Points on a hilly landscape, in no order, each with its height.
From any point a climber steps to the highest of the 2 points nearest to it. It stops when none of these is higher. Distance is the straight distance between rows; heights are no part of it.
ger (h 45.3): [  9 -13  -2 -10  10   5   5   4  -7   3  -6 -18  13   6  12  -1   3  10
   2  15  11   8 -14   8  17  -3   0   8  -7 -14 -15]
Dena (h 34.0): [-17   8  -3 -11 -35 -12 -12  14 -26  38  25 -56   1  -5  30 -15  46  -7
  24 -18  37   9  -6  14   1 -10  21  53 -13  -9 -30]
pov (h 44.0): [ 43 -21  46  17  22  20 -12  15 -21 -10 -17   5  40  20  18  -2   4  21
 -15  13  -4   4   3  -1 -23 -18  15  13   1 -21  32]
bigen (h 4.1): [  3  -8  -4  11  21 -20 -15   9 -39  10  18   2  -1  -2  36 -10  33  -2
  25  -4  12 -21   0   3 -22 -24  31  26  31  -8  18]
tur (h 15.8): [-30  11 -44   2  11 -37   1   9 -12  25  33  -9 -35 -24  12   2  15   4
  36 -12   5 -23  -1  10   4  -6  -5  18  36  11  -8]
Levak (h 44.8): [-20  47 -44  -9 -11   5  18 -22  39 -17  29  11 -44  -5 -41   5 -33 -20
  -4  -3 -39   2  -5  30  52  44 -31 -18 -14   6 -17]
viv (h 54.6): [-31 -17  31 -39 -33  -3  -6 -11  16  14 -35 -18  22 -37   4  -5 -20  18
 -48   0  16   4 -22 -30  -3 -12 -28 -14 -36  25 -27]
vepi (h 47.7): [-26  11  22 -18 -22 -18   1 -14   2  11 -24 -21  -5 -29  -6 -11 -11  13
 -27   9   4 -12   2   2  -4   9 -18 -10 -25  -2 -29]
kodam (h 15.1): [ 28  -5  42   2 -11  37 -11   7 -10 -16  -7 -37  29  27   3 -12   7  18
 -10  20   7   0   3  11 -13   2   3  18 -39 -39  -6]
nus (h 42.6): [  9 -29   5 -10  -3  11   7  18  -7  10  -4 -24  37  25  18  -1  16   3
   6   2  14  22 -12   2   9 -14  17  20  -3 -16 -11]
duz (h 34.2): [  4   1 -12  21  33 -13   6  -1 -15  -4   0  31   1   7  13   5  -1   5
  15   8  -2  -7  13  -1  -7  -7  14  -9  35   1  35]
Nuv (h 14.9): [-16  -9 -45   4  16 -47  15   3   0  21   8  16  -2 -25  14  25  11  10
  15  -8  15 -13 -14   2 -10 -19  21  10  46  26   3]
Pur (h 35.5): [ 32 -22 -16  -6  42  37  29  -5  -2 -41  13  35 -14   7 -14  27  -8   4
  -4  10   6  53  -4  -1  31  -8  -9 -26  12   3   5]
Vepa (h 36.0): [ 56 -18  17  -2  22  60  17   3  10 -47   1   9   1  34 -11  14  -4   5
   0  18  -2  31  -7   6  23  12  -9 -13 -20 -20  -8]
kigun (h 57.4): [ 24  11   4  -6   8  28  21 -14  27 -31   0  19 -23  10 -29   3 -11  -6
  -7   7 -17   6   3  10  23  24 -23 -30 -20 -21 -15]
Fugi (h 61.3): [-12  36 -35  13  16  11  -4 -13   0 -22  41   2 -50  20 -16  -8 -11 -19
  39  -2 -34  -6  13  21  33  34 -18 -12  15  -9   0]
Kimu (h 40.1): [-15   1   5  18   6 -20  -6  -7  -2   4 -24  25   8  -5  -3   1 -21  10
 -13   5  -2 -21   9 -12 -13   3   8 -21  17  11  33]
vipe (h 12.1): [-12  34  38  -2 -28   3 -18 -12 -22   9   0 -37  -7  -8   7 -34  13   8
  -8  16   7 -21  22  13 -26   8   3  20 -44 -30 -12]
Valut (h 7.0): [-15  43   0  18 -14 -15 -14 -15   5   0   3  14 -11  14 -33  -9 -41 -29
 -18   7 -31 -38   7   7  -6  34   5   2  -3  24  15]
lopi (h 28.9): [-25  17  36  31 -17 -29 -22 -10 -18  14 -27  11  13  -2   3 -12 -18   5
 -18   7  -5 -42  19 -17 -40   0  19   0  12   4  44]
Kovez (h 54.9): [-57   6 -11 -18 -19 -46   0 -16  25  19 -21   3  -4 -46  -6   3 -29  30
 -30  -9  21 -11  -9 -18   0  -2 -23 -29   6  38 -10]
rarol (h 18.4): [ 14  18  17   4   0  26 -10  -2 -12 -30  27 -24 -25  32   3 -21  15   2
  30  16  -6 -22   8  26  -2  18 -11   7 -28 -42 -18]
Rofi (h 22.5): [ 18  18   3  32  25  17 -16  -5 -25 -23  10  24 -12  40  -1  -9  -9 -20
  23  12 -32 -14  27   5 -13  12  13 -12  12 -13  41]
Gefi (h 49.0): [-18 -12  -5 -43 -30  19  16 -13  32  -6 -14 -30   2  -7  -6   3 -17  11
 -19   0  17  22 -30  -2  38  16 -42 -18 -39   5 -60]
gisil (h 43.6): [  9  12  48  -9 -22   6  -4  -8   1   0 -27 -23   8  -7 -11 -15  -6  12
 -32  18   1 -10   7  10 -19   5  -7   4 -43 -23 -15]
gunam (h 24.7): [-22 -16 -67 -14  -6 -55  27   3  12  29   4 -25   9 -34   8  39  17   5
  13 -19  14  11 -29   4   9 -21   1  20  25  46 -35]
Ferot (h 45.5): [ 18 -49  12 -11  13  20   0  29  11   4 -17  17  56   0   9  15   0  12
 -17 -13   5  38 -19 -31   9 -27  12  -4   8  18  10]
kuliv (h 51.1): [-35   1  32 -27 -34 -15   0 -14   3  21 -35 -31  11 -38  -2 -11 -15  19
 -45   6  21   3  -9  -5  -3  -5 -21  -3 -40  13 -34]
gufad (h 17.2): [ 38  18  25   6   5  34   3  -5   0 -31   8  -8 -12  31  -6 -15   4  -2
  15  15 -13 -11  10  16  -2  15  -9   2 -32 -45  -7]
mase (h 26.5): [-33   6  31  20 -13 -35 -15  -5 -17  21 -35  18  20 -25  11  -4 -16  16
 -25   0  16 -34   7 -19 -33 -18  28  -2  25   8  44]
Vosad (h 33.7): [ -3  19  28  39  -9  -6 -27  -7  -5   1 -22  40  15  19 -26  10 -33 -16
 -24  11 -20 -37   9 -13 -31  13  21 -12  18  27  54]
vadu (h 47.6): [ 15  23  20  26  -1  18 -12 -10  22 -17  -5  59  -4  14 -55  12 -45 -30
 -36   4 -19  -9  -4 -12 -11  22   7 -23  15  54  46]
pul (h 35.4): [ -4  -2   5   0 -28  -8 -23  19 -34  30  24 -46   9  -4  35 -20  54  -7
  18 -15  38   8  -3  11 -12 -13  37  51  -7 -10 -15]
Gosim (h 6.9): [-23  31  27  23 -11 -26 -47  -3 -46  13  12  -8 -13   1  15 -32   8  -6
  18  -1  -1 -35  27  -1 -33   2  24  15   7  -8  35]
suv (h 56.5): [ -4  36 -49  15  23  24  13 -16   5 -33  49  11 -56  20 -15   3  -8 -16
  42  -2 -30  10  15  24  45  28 -19 -14  14 -12   1]
pil (h 36.5): [ 14   8  36  34   2   6 -18  -5   7  -6 -27  47  11  18 -26   4 -29  -9
 -25   4 -22 -19  16 -20 -26   6  13 -21  16  14  55]
gufon (h 50.8): [ 25 -36  46  -6   3  31 -20  15   9 -11 -30   8  40  -8   7   4  -8  19
 -42   3  -2  17 -12 -35 -12 -13 -10  -8 -12   9  11]
Gobun (h 19.2): [-59  20 -39 -13 -16 -60   2   2  -7  48   8 -20 -28 -54  15   2  -1  17
  11 -14  18 -24  -2   5  -1  -7  -6  25  26  25 -12]
fivon (h 38.8): [  8 -26   4  -1 -32  14   2  26  -9  19   2 -39  42  20  30 -12  48  -4
  12 -19  16  24   3   8 -10 -31  40  43  -4 -32   1]
tunur (h 41.0): [ 13   4  55   6 -13   6 -16  -3 -14   1 -28 -17  22  -7   1 -12  -1  15
 -28  16   0 -11   8  -1 -28  -4   3  12 -32 -23  10]
gok (h 8.2): [-25  29  14  13  -4 -19 -37  -4 -34   4  24 -16 -29   2   8 -31  11 -12
  28   0 -12 -31  25  12 -16   9   3   4   9 -10  14]
gosi (h 31.4): [-14  27  36  38 -19 -16 -28  -6 -11   7 -22  22  12  17 -14  -5 -27 -18
 -20  10 -16 -44  16 -10 -40  12  23  -3   9  19  45]
Vusam (h 42.5): [ 23 -56  -8 -16  18  28  15  24  16  -4  -7  27  48   7   3  24   7   1
  -9 -13   4  51 -20 -29  17 -29  15  -9  12  30   7]
ras (h 44.5): [-27  -1   8 -10  -7 -30  -2 -11   1  13 -30  -7   3 -28   5  -8 -14  19
 -24   5  13 -15  -4  -8  -2   1 -11 -10  -4   6  -6]
Gemo (h 37.4): [ 32 -33 -18 -15  37  33  24   2   4 -30   3  29  10   3  -9  23  -8   4
  -7   0  12  49 -20 -12  33 -10  -7 -26  11  16   1]
nifi (h 32.2): [ 44  -4   2  21  51  31  13  -1 -22 -28   8  32  -6  32   8   8   3  -2
  14  20 -11  16  18   3   5  -4  13 -13  12 -19  25]
bukev (h 33.9): [ 53  -8  14  12  41  46  15  -1  -9 -39   1  20  -3  31  -3   9  -2   0
   6  21 -14  21   6   5  10   5  -3 -16  -3 -26  15]
zuse (h 30.9): [ 35  -4   4  11  27  40  13 -12  15 -43   4  60 -24   7 -35  25 -26 -15
 -17   0 -17  37  14 -12   7   3 -14 -43   5  11  35]
vatuz (h 43.0): [ 29  -4  61   4  -7  23 -13   4  29  -7 -30  33   5  -2 -35  -8 -21  -6
 -38   2 -23 -14  12 -17 -29   6 -14 -18 -21  -2  18]
pif (h 9.8): [-36  44  17   0 -32 -28 -20 -13 -12  14  -9 -15 -15  -9 -10 -24 -17 -14
  -9   7 -17 -33  25  10 -24  16   3   8 -18   2   4]
kipe (h 21.0): [ -8   1 -77 -15  12 -22  33   5  12  20  30 -21 -33 -20   4  27   8   7
  41  -9  14   7 -23  19  35   2 -18  15  26  15 -43]
girom (h 9.4): [-19  25  16  25  14 -16 -55   2 -45  -1  39 -11 -32  21   1 -31  19 -14
  45 -12 -17 -28  23  18 -14  16   2   3  24 -12  27]
vobaz (h 19.4): [ 13  11  18   4   8  24 -20   6 -27 -23  37 -41 -24  28  18 -23  29  12
  39  10  11 -15   7  21  -2   9  -8  19 -19 -42 -15]
ruva (h 27.2): [-17 -33 -24   0 -36 -31  11  11  -1  32 -12 -31  36 -12  26  17  40 -20
   2 -36  10  19 -11  -2  -8 -29  41  34  15   7 -13]
ral (h 19.3): [  1   2 -55  -7  18  -2  25   7   2   4  36 -17 -34   2  13  16  10   2
  43  -1  11   5 -17  20  40   5 -17  13  17  -1 -37]
Sorus (h 55.2): [-10  29 -25   3   9   0   6 -13   1 -12  19  -5 -40   3  -5  -7 -10  -5
  26   4 -20  -8   9  13  22  22 -18 -11   6 -13 -13]
ruba (h 50.5): [-14  17 -51   4  26 -17  21 -12  15   0  12  19 -28  -9 -11  11 -19  12
  14  -1   0  11   6   6  25   7 -10 -22  32  20   8]
seka (h 11.4): [ 23 -16 -49  19  47 -18  22   4 -22  -1  26  33   5   5  25  35  35  -8
  33  -7   2   8  -4   2 -20 -26  35  15  51  24  13]
soge (h 3.1): [  8  34  25  17   0  13 -31  -3 -14 -14  21  -4 -25  26 -15 -30  -1 -22
  23   9 -32 -34  24  16 -19  19   3   6 -16 -33   9]
vop (h 4.9): [ 12  12  34  28  11  -6 -34  -4 -36  -9   1   4   4  18  19 -25   9  -6
  13  10 -14 -31  23  -1 -37  -5  19   8   7 -26  45]
dal (h 51.8): [-16  -8 -14 -46 -23  14  18 -17  42 -11 -11 -10  -9 -26 -15   4 -24  13
 -24   2  10  17 -34  -7  36  16 -50 -34 -32  14 -55]
tibag (h 1.0): [ 17  32  37  -2 -18  18  -1  -1  23  -5   1   7 -22  21 -38 -27 -23 -21
  -9   8 -22 -24  12  26  -4  28 -12  -1 -43 -41 -13]
fogog (h 52.1): [  3  24   2  16  -3   9  -2 -13  29 -19   1  50  -9   9 -50   9 -43 -27
 -29  -2 -21   0  -1  -6   2  26  -4 -29   7  42  33]
Mono (h 1.8): [ 23 -16 -34   1  30   9  10  22 -22   0  44  -9 -12  23  24  15  42 -15
  57  -7   8   4 -12  18   9  -9   8  26  25  -4 -19]
Gom (h 52.6): [ 27   6  25 -22 -12  29  15  -7  40 -22  -9  16 -16  -1 -31  -3 -16  -7
 -23   4 -15   2  -6   3  13  24 -31 -29 -41 -16 -27]
pira (h 2.1): [ 14  41  22   9 -10  14 -15  -1   4 -15  19  -4 -30  32 -27 -33 -11 -29
  13  12 -34 -31  22  22  -9  23  -8   6 -34 -36  -5]
kol (h 24.5): [  2 -48 -14 -17 -20  20  36  26  36  10  -3 -30  31  28   7   6  27   1
  23 -21  18  49  -2   2  33  -6   2   6 -12 -28 -28]
Vus (h 43.3): [-23   4  11   4  -6 -26  -4 -10  11   6 -28  16   7 -22  -8   0 -25  11
 -27   1   0 -17   5 -14 -14   2  -8 -27   6  17  22]
linu (h 28.6): [-15 -25 -47   2 -36 -37  15   3   3  33  -3 -43  26 -22  25  29  45 -18
  17 -38   7  16 -11   0  -4 -21  26  32  15  15 -25]
zez (h 40.7): [  8 -36   8  -5 -20  10   8  22  -1  18  -2 -32  47  24  19  -2  31   0
   3 -11  13  29  -4   6   1 -25  27  28  -8 -26  -1]
Kilot (h 10.8): [-17  31  -9  26  25 -10 -47  -4 -38  -7  43   8 -26  28  -4 -17   2 -19
  41  -4 -31 -29  18  14  -5  15   3   0  30   8  30]
befi (h 26.2): [ -2 -50 -37 -25 -17   9  45  22  46  12  -4 -22  25  15   0  27  28  -8
  27 -27  18  53 -11  -2  35  -9  -2  -7  -4  -4 -38]
zamuf (h 12.9): [  2  -7 -52  14  38 -34  23   2  -9  10  19  32  -7 -14  15  33  23   4
  29 -11   4  -7  -3   5 -16 -26  29  10  55  29  14]
veso (h 40.0): [ 40   1  56   3   0  30  -9   1  22  -8 -26  17   7   7 -32 -12 -12  -4
 -30   7 -21  -8   9  -3 -23  11 -13 -10 -33 -20   6]
teve (h 32.5): [-24  -4 -16 -11 -32  -9   5  17 -10  34  21 -59  -1   4  24  -6  31  -5
  24 -13  37  13  -9  12  17  -3   0  46 -21  -9 -42]
Ledif (h 52.2): [  6  34 -51   8  21  21  27 -21  13 -43  43  23 -52  12 -23  15 -16 -15
  21   2 -25  26  12  27  47  26 -18 -25  10  -8   0]
kided (h 10.4): [ 28 -24 -33  13  38  -6  19  12 -25  -1  15  22  23  12  29  28  43 -12
  29  -6  -2   8  -7   8 -14 -25  37  23  42  12  10]
feke (h 41.1): [ 25 -11  52  17   3   7 -16   9 -27   2 -28  -9  34  -1  20 -12   3  21
 -29  14   4  -5   7  -1 -32 -16  15  17 -12 -24  31]
kifa (h 51.3): [-15  22 -11  -2   0  -9   0 -13  -5  -1   6 -14 -23  -3   1 -10  -5   3
  13  12 -10 -14  10  11   8  15 -15  -3  -2 -15 -17]
dig (h 5.9): [  0  13  28  20   2 -19 -36   6 -44   8   6  -4   0   2  29 -30  20   2
  14   2   3 -31  26  -2 -36 -15  28  15  12 -20  43]
nagop (h 58.2): [ -2  20  -7  11   4  -1   5 -13  18 -17  -4  36 -12   2 -30   4 -31 -13
 -17   1 -21  -3   8   0   7  25  -9 -36   3  20  15]
lol (h 49.8): [-22  40 -39  -4  -3  -3  11 -23  21  -9  20  -2 -39  -7 -22   3 -25  -2
   7  -4 -26  -5   5  19  36  36 -23 -18  -1  -2 -10]
Zago (h 23.0): [  1 -33 -19 -11 -22  18  28  21  18   8  17 -44  19  39  20   2  26  -4
  35 -10  25  35  -5  15  29   0   2  26 -18 -31 -31]
Biso (h 13.9): [  7   1  34  -3 -24  27 -15   7 -26   1  10 -52  21  23  21 -23  19  14
   2  19  23   4   2  12 -13  -1   8  31 -38 -35 -13]
lakep (h 56.0): [-24   2 -11 -24  -9 -14  12 -16  22   1 -17  -3 -13 -29 -11   3 -23  17
 -19   2   9   4 -11  -2  20  11 -30 -28 -10  11 -28]
zofom (h 24.2): [-18  -5  -8  -2 -11 -36  -4   5 -23  32  -4 -21  12 -23  33  -4  29   1
   0  -6  26  -7 -13   1 -13 -19  28  39  10   5  -9]
meku (h 36.6): [ -6   0   4  26  22 -18  -5  -1 -21   5 -14  33   8   5  11   3  -8   6
   6   6  -6 -24  17 -10 -19  -9  20  -8  36   3  46]
Tapup (h 60.6): [-38  11 -17 -18  -7 -32   7 -21  30   9 -19   3 -13 -36 -12   3 -30  16
 -21  -3  10  -5  -7 -11   8  12 -27 -35   6  21 -12]
lamo (h 3.3): [  7  -9 -21   5  29 -21  -6  14 -33  12  29   1 -11   0  34   0  37  -9
  41  -8   9 -16  -3  10 -14 -15  17  25  35   1   2]
nared (h 46.2): [ 13  14  52 -20 -27  20   3  -8  17  -6 -18 -18  -2   0 -22 -12 -12   7
 -29  14   2 -10   2  15 -13  14 -20   0 -56 -28 -35]
foti (h 31.5): [ 26   0  -7  27  52  13   7  -2 -20 -16   4  48  -3  24   4   6  -2   0
  14   9 -13  11  22  -4  -4  -6  17 -21  31  -1  43]
mafo (h 16.5): [ -4 -14 -55  -5  21 -31  19  10  -1  19  15   2  -2 -13  16  22  19   0
  23  -4  10   0 -19   7   5 -16  11  16  36  21 -20]
guvov (h 47.1): [ 41 -24  48  11  20  28 -11  14  -3 -17 -26  11  34  10   7   4  -6  20
 -26  12  -9  15  -4 -17 -11  -8  -1  -3  -4  -9  21]
teba (h 3.9): [ 11  27  28  20   6   9 -34  -4 -31  -8  14  -7 -15  24   1 -32   5  -9
  18  10 -22 -30  28   6 -31   7  11   6  -9 -32  28]
Fezu (h 26.6): [-19 -28 -55  -2 -19 -56  19   0   7  32  -8 -22  22 -33  18  35  30  -6
   5 -28  13  11 -28  -3  -4 -23  19  26  30  36 -23]
vosa (h 29.4): [-13 -37 -29 -18 -22 -16  23  13  17  27  -5 -28  29  -1   9  15  21  -9
  10 -19  17  26 -20   3  18 -17  12  19   2   3 -28]
Met (h 55.0): [ -2  11 -34   9  30  -3  20 -13   5 -17  10  27 -24   0 -13  15 -19   2
  10   5  -7  15  10   2  24  10  -6 -27  21   4   9]
puraz (h 24.3): [-15  -9  11  15  -2 -43  -8   4 -19  23 -22  23  19 -22  19   3   0  19
 -17  -2  21 -31  -2 -14 -27 -26  36   9  31   9  34]
Sug (h 54.1): [-14 -38  12 -33 -15  13 -12  11  21  10 -33  -1  41 -28  10   1 -17  17
 -44  -9  12  21 -27 -52   2 -27 -17  -7 -17  33  -4]
Lur (h 24.4): [ 25  25   6  33  17  20  -9  -9  -6 -21   7  34 -11  40 -23  -6 -24 -32
   5  10 -44 -14  21   5  -5  23  13 -14   3  -1  33]
vut (h 50.9): [ -3  -9  43  -7 -16  11 -13   2  29  -3 -42  24  14 -29 -17  -2 -23   9
 -48  -3  -4 -11   1 -38 -21  -3 -25 -24 -16  23   9]
Nebut (h 22.9): [-36   3 -10  -6 -20 -52  -6   5 -25  40  -8 -14   4 -41  29  -5  20  13
  -7 -14  32 -16  -7  -2 -15 -22  30  37  14  14  -5]
zon (h 25.9): [ -9 -27 -15   0 -18 -23   3  17 -11  30  -6 -24  34  -7  26   3  35  -6
   2 -17  15   8 -15   0  -8 -30  40  40  11   1 -11]
Zupi (h 2.5): [ 20 -15 -23  12  30  -5  -7  16 -33   1  44   0  -7  18  33   7  52 -21
  51 -14   5  -7  -9  18 -11 -18  20  29  38  -2  -4]
kegez (h 49.7): [  4 -49  14 -22  -2  23  -4  27  23   3 -24  14  49 -13  14   6  -9  18
 -39  -8   5  32 -20 -57   3 -34  -8  -7  -3  33   9]
kebe (h 46.7): [ 16  -3  47 -10 -16  25 -10  -1  39  -2 -35  32  -1 -19 -34  -9 -25  -4
 -44   1 -16 -12   1 -28 -23   1 -32 -19 -32   9   1]
Nabod (h 46.8): [-16   1  21  -3 -14  -8  -5 -12  26   0 -31  23   7 -21 -21  -2 -28   4
 -37  -2  -7 -16   5 -22 -12   5 -19 -35  -9  20   8]
menam (h 5.0): [ -4  -1  10  11  10 -22 -23   8 -37  13   0   4   5  -7  31 -24  20   5
  12   5  10 -25  10   0 -27 -15  24  22  20 -17  26]
Fulur (h 55.1): [  7 -27  42  -8  -3  17 -16   5  20  -6 -41  22  27 -23   4   6 -20  23
 -48   2  -4  -3 -12 -47 -24 -19 -20 -20 -10  22  15]
Piv (h 17.5): [-38  12 -48  -6   0 -55   3   3  -5  38  15 -15 -28 -40  16   5   9   9
  24 -16  11 -24  -2   9  -2 -11  -5  24  33  21 -12]
kuzal (h 37.9): [ 53 -26  27  -9  17  62   9   8  14 -40  -8  10  17  21 -13  11  -7   9
 -13   8  -8  42 -13 -10  24   4 -15 -16 -21  -9  -4]
Zufod (h 18.0): [  0 -15 -43  -8  18 -13  16   5 -11  16  20 -15 -10  -3  18   9  17   0
  31   0  13   6 -16  14  24  -3   1  19  21   0 -28]
sevi (h 22.8): [-23  -5 -67 -17   4 -38  30   3  16  29  12 -24 -12 -29   1  28   3   7
  15 -10  23  10 -30  11  26  -3 -11  12  18  29 -47]
sed (h 50.6): [-58  12   5 -20 -34 -31  -4 -19  32  20 -32  10   1 -47 -14  -2 -35  20
 -42  -8  18 -18  -6 -32 -13  -4 -23 -39   1  44   0]
nudo (h 8.3): [-30  46   2   6 -20 -20 -21 -16  -6   6   6  -4 -21   8 -22 -20 -33 -27
  -7   8 -33 -37  15  10 -10  29   3   8  -8   8   3]
mozu (h 21.6): [  6 -13 -10  -6  -9  18  10  16  -6   1  31 -44  -1  33  24  -6  27   1
  40   2  21  14 -10  17  23   6  -2  35 -13 -27 -32]
Bobaf (h 55.3): [-20   2 -25 -37 -10   1  19 -21  40 -12  -9   3 -17 -38 -19   8 -25  13
 -25  -4   9  15 -24  -6  29  15 -43 -43 -16  22 -33]
Kifeb (h 48.0): [ -1   7   5   0   9  -4   3  -4 -13  -6  -6 -11  -5   3  12  -8   0  12
   6  16   4  -7   4   8   3   2  -5   4  -8 -23 -11]
gir (h 45.4): [-15  14 -62   3  31 -36  29  -9  18   9  13  30 -21 -23 -11  21 -11  15
  16  -9   7  16  -8   5  15  -5   1 -13  45  29   8]
pek (h 20.4): [ 11  -6   5  -2  -3  22 -15  16 -27  -7  41 -44 -12  31  23 -17  35   4
  39   9  25  -2  -3  23   3   3   3  32 -18 -31 -22]
vinof (h 49.1): [ 20   5  40 -27 -20  28   8  -3  30 -16 -16  -4  -7  -2 -27  -7 -13   1
 -32  10  -6  -7  -6   7   3  19 -32 -15 -56 -16 -36]
gukod (h 14.3): [-25  16 -41   3  25 -25   0   1 -12  10  31   3 -30  -8   8   0   5   2
  35  -8  -4 -17   8  11   7  -2  -4   6  40   9   8]
Beg (h 37.0): [  4 -10   8  -3 -37   4 -13  20 -24  24  15 -42  33   9  34 -22  50  -6
  15 -15  29  15   0   9 -13 -23  44  49 -11 -20  -3]
fom (h 11.0): [-30  39  24   0 -28 -21 -20 -14 -21  12  -6 -28 -14 -16   4 -27   1   1
  -4  11  -1 -27  27   4 -22  13   2  12 -27 -16  -3]
noti (h 21.2): [-56  14 -21  -9 -25 -65  -4  -2 -17  51  -5 -19 -17 -58  24  -3  10  16
  -3 -14  32 -28  -1  -3 -14 -11  15  35  17  21 -11]
buson (h 26.4): [ 34  18   8  32  23  33  -3  -9  -1 -27   1  52 -14  34 -34   7 -26 -36
 -10  10 -38   1  17   2  -1  21   9 -22   3   8  43]
til (h 63.6): [  9  13   1   5   9   4   6  -9  17 -20 -10  24 -16   4 -22   3 -21  -8
 -10   6 -25  -2  13   1   8  23  -9 -31  -9  -6   5]
Zum (h 39.8): [ 26 -44 -14 -18  22  36  20  18  12 -13  -2  20  28  14  -2  22   7   5
   0  -4  12  61 -19 -15  31 -15   1  -8   7  15  -4]
nuf (h 16.0): [ 34   0  34   0   2  32  -3  -3  -5 -25  -6 -19  11  24  -3 -11   6   9
  -6  23  -3  -5   3  10  -9   4  -7   7 -31 -42  -7]
muzo (h 30.8): [-21 -20 -30 -13 -25 -20  18  11   4  34   4 -46  14  -3  18  11  26  -9
  19 -14  21  18 -19   8  16  -8  10  34  -2  -1 -41]
Defe (h 28.5): [ 32   7  11  21  18  38   5 -13  12 -33  -2  63 -14  20 -46  17 -32 -31
 -19   2 -32  22  15  -7   1  13  -1 -31   2  11  42]
tapi (h 51.2): [  8  17 -39   4  29  10  28 -18  10 -35  20  29 -35   3 -24  13 -17  -7
   8   8 -12  28   6  12  38  13 -12 -33  15   2  11]
Tob (h 13.0): [ -2  24  40  -2 -28  17 -23  -2 -29   4  11 -48   8   3  15 -30  22  15
   0  18  26  -9  13  12 -21   3  12  30 -49 -35 -13]
faf (h 58.7): [-10 -26  28 -36 -26  22 -12   0  27   3 -35  -8  29 -32   4  -3 -21  17
 -53  -1   8  14 -22 -46  -7 -18 -34 -17 -34  26 -21]
soso (h 42.9): [ 10 -27   8 -24  -2  23   5   2  13  -9 -19  -2  23  -4  -3   6 -13  13
 -23   4  10  26 -23 -16  23  -6 -24 -22 -18   7 -14]
Kom (h 33.3): [ 37 -10   1  -6  26  41  23 -10  16 -47   4  39 -22   7 -25  21 -14  -3
 -13   9  -8  36   1  -2  21   5 -18 -41  -7  -4  10]
tarat (h 46.0): [-11 -21   6 -39 -17   5   5  -7  16   2 -23 -26  17 -12  -3   1 -11  13
 -27   5  20  17 -25  -9  22   1 -32 -13 -30   7 -36]
Nadu (h 12.6): [-18  22 -35  18  27 -10 -18  -5 -20  -1  35   9 -30  11   3 -10   1 -10
  39  -3 -19 -20  16   6   7  12   0  -7  34   7  20]
zigef (h 27.7): [ -7 -49 -32 -23 -29 -10  39  20  40  20 -11 -31  36  -4   9  28  39  -9
  13 -37  13  43  -7  -4  22 -22   9   2   3  -2 -33]
pupe (h 39.4): [ 24   0  44  20   1  18 -16  -2  21  -8 -29  49   7   8 -31   3 -24 -12
 -32  -2 -24 -11  15 -20 -29   9  -3 -24  -3  12  38]
guk (h 40.2): [ 35 -28  15 -18  15  42   2   9  13 -28 -16   9  22   8  -4  10 -10  12
 -17   7   0  30 -12 -16  16  -2 -17 -22 -14   4  -6]

Call two points neighbours if one is among the 2 nearest of the other. Go from one point of each pair to the other, from neighbour to neighbour, staying as high as possible. Name the lowest point that can't be avoided.
til, faf: tunur
Fugi, til: Valut
faf, Tapup: foti
Met, Fugi: tapi
faf, Fulur: Vus

For each start below, name the point where the climber stops.
rarol: Fugi
gisil: til
foti: Fulur
puraz: Fulur
Pur: faf
fom: Fugi
kided: linu
Gosim: linu
Dena: Fugi
Gobun: linu
ral: linu
bukev: Tapup

Two climbers start at each pair of points below. Name the first point that both come to, or write never.
buson, gufad: never
pif, tunur: never
nifi, Lur: never
